Each row is a point on a landscape with many valleys, with its height.
A ball rolls from a point to the lowest of its 2 nearest points, and stops where none of them is lower. Distance is the straight distance between rows; heights are no part of it.
J_525: [109 110 132 199 139 133 131 147 179 164 188 156 104  95  83 112 143 178
  88 145 141 150 118]  (h 59.1)
J_975: [110 169 111  72 161  85  81 121  61  83  89 129 100 160 149 110 115  63
  87 124 128  65 135]  (h 41.2)
J_37: [119 143 145 112  97 168 171 127 123 153 103  61 158 163 167 148 140 104
 200 135  96 133 136]  (h 30.4)
J_933: [ 92 110  94 111 155 143 130 159 104 131 189  99  75  74 123  87 111 103
  91 138 105 107 111]  (h 45.2)
J_101: [172 116 132 126 105 130 131  97 160 104 130 156 141 123 131 161 144 155
 128 128 163 134 139]  (h 55.2)
J_723: [135 140 197 175 100 131 132 148 148 192  88 110 187 163 130 151 125 139
 209 150 120 171 142]  (h 23.3)
J_682: [158  92 144 196 118 124 127  99 170 139 170 158 131  88 109 143 116 167
  82 156 174 148 136]  (h 57.6)
J_748: [152 111 136 167 107 122 126 123 191 124 151 192 141 126 110 154 168 195
 117 139 170 163 132]  (h 47.6)
J_30: [107 139 122 104 137 129 130 147  81 142 136  92 117 107 125  93  76  77
 132 136 114 101 121]  (h 12.7)
J_485: [ 97 138  86  60 154 150 130 157 111 113 114 112 113 128 131 104 169  92
 151  96  93 106 117]  (h 37.0)
J_479: [108 140  97  83 132 158 139 166 131 111 113 132 123 136 119 119 182 123
 163  84  97 127 127]  (h 40.1)
J_412: [141 136 175 150  88 129 135 132 153 163  83 133 175 166 135 162 139 149
 203 132 134 162 145]  (h 30.6)
J_853: [168  88 114 115 124 134 130  82 161  79 164 140 115 110 155 153 166 168
  78 139 160 136 125]  (h 61.0)
J_56: [158 139 148 112 107 112 122 106 142 121  83 157 154 141 124 163 128 141
 176 103 150 131 143]  (h 41.7)
J_755: [107 140  96  63 147 141 130 144  98 114 114  94 114 126 144 101 146  77
 137 114 109  94 120]  (h 34.7)
J_155: [120 118 128 125 128 138 147 138  94 146 149  86 118  95 127  97  80  95
 122 143 119 116 129]  (h 20.9)
J_679: [106 106 145 213 132 137 147 153 163 177 192 122 108  96  91  90 109 164
  87 160 129 157 124]  (h 62.0)
J_770: [105 135  69  57 173 125  84 138 111  74 127 133  80 114 140 110 182  91
  94 104 123  76 121]  (h 50.3)
J_958: [106 117 115 151 137 142 121 158 158 136 154 164 108 101  83 123 165 158
 116 103 118 134 122]  (h 27.8)
J_809: [184 125 145 134  93 115 126  97 171 103 116 177 152 136 134 177 161 173
 144 126 176 151 147]  (h 52.3)
J_46: [128 127 113 135 129 130 101 142 162 117 141 179 109 100  96 137 163 162
 120  98 134 132 132]  (h 29.7)
J_394: [114 122 131 134 121 146 147 147 127 151 138 105 118 105 115 105 106 113
 135 129 118 127 131]  (h 28.7)
J_636: [101 155 116  97 143 108 119 158  54 130 138  96  99 114 140  79  63  46
 123 140 111  73 108]  (h 20.8)
J_486: [140 105 157 219 121 127 141 139 181 182 159 131 148 122  94 114 111 166
 109 174 144 170 127]  (h 55.0)
J_146: [110 125 145 166 120 161 175 150 164 161 138 101 145 153 122 103 152 150
 148 153  93 169 121]  (h 41.6)
J_377: [126 144 114 123 147 105  93 129  99 120 108 149 121  97  94 135  96 116
 119  94 133 106 127]  (h 34.6)
J_559: [117 138  87  98 166 118  75 119 115  88 139 156  92  89 117 129 153 122
  86  95 145 100 122]  (h 10.4)
J_995: [137 110 132 111 100 169 185  98 137 122 129  66 153 166 185 141 151 127
 159 150 100 142 123]  (h 38.4)
J_539: [145 118 127 148 103 137 139 136 191 101 147 189 141 141 127 152 189 193
 127 135 144 170 127]  (h 43.4)
J_32: [153  97 142 145 104 152 175  87 129 153 157  51 148 132 185 121  91 116
 119 188 121 139 136]  (h 48.8)
J_554: [108 154 123  62 143 106 125 119  76 111 110  86 110 153 167 103 101  45
 123 148 121  69 126]  (h 28.6)
J_688: [131 153  99  66 148 119  94 127 119  89  97 154 123 132 114 144 168 123
 146  79 134 100 136]  (h 33.1)
J_254: [159 141 162 124  84 113 121 124 164 135  74 168 172 162 135 176 154 159
 201 117 148 152 147]  (h 36.7)
J_343: [ 83 119 104 132 145 157 145 164 146 135 164 135  96 101 100 101 165 145
 111 110  94 137 118]  (h 18.7)
J_700: [125 110 140 126 107 174 188 108 125 149 139  33 165 166 195 133 123 106
 163 169  80 144 126]  (h 42.8)
J_86: [137 113 145 156  93 153 174 126 187 118 139 133 170 181 152 142 175 180
 154 164 112 185 124]  (h 32.9)
J_77: [117 169  94  56 160 110  89 134  93  88  78 138 125 143 125 124 147  92
 145  84 125  81 134]  (h 36.6)
J_334: [ 90 133  69  78 173 127  95 157 100  99 156 120  77  90 130  92 159  83
  91 109 112  86 108]  (h 48.7)
J_185: [138 149 183 156 112  91 100 113  82 169  48 141 153 131 104 160  46 120
 177 103 135 136 131]  (h 44.4)
J_256: [140 143 103  99 143 111  84 119 130  92 107 174 122 117 109 148 154 145
 131  77 148 107 142]  (h 28.5)
J_166: [114 120 117 139 146 125 115 141 112 141 168 127  93  71  98 107  87 116
  91 121 133 116 125]  (h 38.1)
J_873: [124 141 105  88 115 151 139 155 158  98 114 162 132 150 124 138 203 157
 169  85 105 146 127]  (h 43.5)
J_335: [130 156 141 131 137  91  90 132  78 140  67 162 133 124  95 142  57 119
 144  80 134 115 128]  (h 51.2)
J_635: [125 169 138 113 152  76  95 133  35 141  83 143 121 138 121 125  42  89
 121  93 133  89 121]  (h 55.7)
J_535: [132 141 174 162 128  87  96 139  85 169  59 169 142 119  88 150  43 128
 155  93 135 133 125]  (h 47.8)
J_352: [136 115 124  98  99 159 180 107 148  95 129 104 153 170 176 149 176 140
 159 136 108 146 124]  (h 33.5)
J_843: [115 135 119  92 115 169 176 127 122 133 117  75 147 155 169 134 159 108
 173 130  90 130 124]  (h 35.5)
J_42: [109 141 108  59 140 127 138 128  90 120 117  82 115 138 163  99 127  57
 135 140 114  81 122]  (h 31.7)
J_752: [135 110 155 212 119 137 154 137 191 168 163 129 160 153 110 113 140 178
 120 178 137 187 118]  (h 51.6)
J_729: [135 165 151 120 135  78 109 119  39 141  99 121 120 140 132 127  29  72
 106 121 150  96 120]  (h 57.7)
J_941: [120 147  83  58 172 105  74 114 102  62 102 134  97 142 142 125 173  92
  93 114 141  74 135]  (h 51.8)
J_709: [171 138 131  98  94 124 128 112 168  93 103 178 149 152 147 175 182 171
 169 111 152 152 147]  (h 49.3)
J_596: [178  84 129 147 114 131 139  83 177  93 171 151 124 113 153 161 161 180
  86 155 168 143 134]  (h 63.3)
J_36: [118 162 126 125 159  84  77 145  58 139  80 160 115 114  96 130  58 113
 128  78 120 103 121]  (h 53.5)
J_333: [141  66 109 140 111 159 176  87 170  88 174 109 134 137 175 130 165 174
  85 168 106 153 114]  (h 71.2)
J_449: [ 75 122  85 115 162 156 131 176 126 132 172 130  82  88  99  92 154 122
 107  97  91 116 119]  (h 25.2)
J_265: [130 129  99 108 147 126  98 126 141  95 131 165 111  98 109 145 173 144
 116  88 143 117 130]  (h 22.1)
J_607: [112 138 123 141 138 129 107 151 127 140 122 151 116  95  84 124 112 129
 132 101 128 126 129]  (h 36.5)
J_417: [147  90 151 207 120 136 142 118 165 165 165 129 130 101 111 126  99 166
  86 175 154 159 134]  (h 58.3)
J_379: [144 121 133 149  91 135 153 134 196 104 136 174 161 173 135 150 187 194
 153 145 138 187 125]  (h 39.2)
J_587: [127  84 116 132 125 157 180 122 127 134 175  67 114 109 160  95 115 126
  97 166 109 134 117]  (h 50.1)
J_695: [136 111 137 138 101 162 175 120 165 108 137 127 152 160 152 141 174 161
 148 147 106 164 125]  (h 26.1)
J_758: [121 117 143 164 113 157 165 144 145 162 139 103 138 123 120 108 117 134
 138 147 108 149 136]  (h 35.7)
J_653: [112 101 112 141 143 139 128 142 116 141 188 108  90  68 115  92  93 111
  84 143 123 112 116]  (h 42.0)
J_677: [135  66 120 170 117 161 173 103 175 120 189 103 131 131 156 114 144 171
  79 179 103 159 114]  (h 69.3)
J_393: [152 160 119  77 145  90  86  96 101  88  84 150 133 144 123 154 125 110
 127  93 158  95 140]  (h 50.2)
J_152: [132 139 168 152 104 125 124 134 130 168  83 130 155 131 108 136 103 126
 178 123 131 144 139]  (h 36.3)
J_445: [175  88 139 176 112 123 123  90 178 115 165 165 134  99 122 160 135 179
  85 154 182 145 138]  (h 60.7)
J_371: [123 147 113 123 161  93  83 134  77 115 131 143 101  92 102 124  85 102
  89 101 144  94 121]  (h 28.8)
J_945: [126  85 116 142 136 139 149 121 119 140 187  89 100  82 139  96  89 117
  79 165 130 121 123]  (h 45.8)
J_425: [111 181 105  61 166  93  77 125  66  92  70 134 115 160 140 123 124  71
 121 100 128  70 133]  (h 39.1)
J_414: [122 170 134  81 150  75  98 114  48 104  89 123 103 174 153 121  86  51
  89 129 138  62 136]  (h 43.6)
J_416: [116 136 163 150  98 167 177 141 150 166 111  86 176 174 155 140 155 135
 199 153  89 172 134]  (h 32.2)
J_686: [114 105 147 210 134 152 168 145 166 177 182  93 130 128 115  80 115 155
 102 177 105 171 121]  (h 64.7)
J_556: [134 143 149 154 131  86 105 134  54 148 118 131 111 107 107 119  19  93
 102 114 144 109 113]  (h 60.3)
J_464: [145 110 132 177 121 119 102 126 178 134 161 190 122 100  89 153 153 179
  95 125 170 147 131]  (h 52.1)
J_940: [114  85 127 189 130 160 171 138 175 149 188 112 120 128 124 100 138 173
  84 168 105 166 117]  (h 67.0)
J_325: [143 103 147 149 101 160 183 104 127 164 151  35 154 141 191 125  93 107
 148 185  95 151 136]  (h 46.1)
J_369: [127 172 143  78 143  73  98  97  51 112  72 121 126 182 148 136  90  64
 116 119 144  79 137]  (h 45.7)
J_507: [118 109 127 193 133 124 109 129 174 154 180 176 105  79  78 131 134 173
  85 128 159 145 126]  (h 56.2)
J_436: [147 140 117 107 105 132 123 138 170 101 113 186 140 146 124 157 192 166
 157  99 134 147 133]  (h 46.6)
J_80: [110 123 154 189 120 143 163 160 184 159 144 126 162 177 108 106 160 179
 147 162 115 189 112]  (h 47.0)
J_696: [139 136 160 137  94 159 165 116 133 158 109  78 164 159 161 150 127 117
 183 149 113 147 143]  (h 24.0)
J_443: [115 141  91 111 170  94  64 118  87  84 135 151  88  98 117 126 127 102
  75 105 149  86 120]  (h 19.9)
J_476: [146 165 129  79 136  98  83 104 102  98  63 155 147 153 116 157 123 119
 159  76 143 101 145]  (h 48.2)
J_156: [ 91 133 104 129 150 137 104 162 120 141 147 144  91  81  79 108 127 130
 116  87 108 117 124]  (h 31.1)
J_410: [118 137 194 177 109 125 124 157 144 197  81 121 172 147 105 128 115 137
 201 137 119 166 136]  (h 29.3)
J_431: [135 142 172 151 108 108 117 118 108 169  67 130 157 130 115 155  73 122
 179 118 138 136 141]  (h 40.6)
J_133: [103 156 120  77 151  98 113 140  57 115 118  98 103 138 153  91  79  44
 113 140 118  68 119]  (h 25.0)
J_516: [149 162 132  85 147  78  93  90  76  99  80 141 133 156 130 150  95  94
 110 110 159  93 132]  (h 48.6)
J_817: [147  86 129 148 112 161 179  97 141 136 160  74 135 129 170 120 119 135
 111 178 115 144 129]  (h 51.9)
J_300: [130 132 161 169  95 149 162 140 173 159 118 119 180 185 144 139 164 162
 182 155 114 187 128]  (h 38.7)
J_533: [168 112 112  94 130 125 115  92 148  77 137 145 122 111 138 154 165 143
 107 116 163 120 135]  (h 58.2)
J_267: [ 91 112  76  91 159 136 117 156  98 114 178 102  76  84 137  84 136  89
  85 131 109  95 113]  (h 47.1)
J_527: [145 148 137  98 117 115 111 108 119 125  81 137 148 136 121 149 117 116
 167 101 141 118 140]  (h 45.0)

For each start below, name the point where the ball stops.
J_556 => J_723
J_32 => J_695
J_185 => J_723
J_729 => J_723
J_940 => J_695
J_516 => J_265
J_941 => J_265
J_334 => J_343
J_464 => J_695
J_527 => J_723
J_101 => J_30
J_587 => J_343
J_755 => J_30

For each start below, name every point that the ball comes to, in order.
J_770 => J_334 J_267 J_933 J_653 J_166 J_156 J_449 J_343
J_476 => J_527 J_56 J_254 J_412 J_723
J_485 => J_755 J_42 J_554 J_133 J_636 J_30
J_333 => J_817 J_32 J_325 J_700 J_995 J_352 J_695
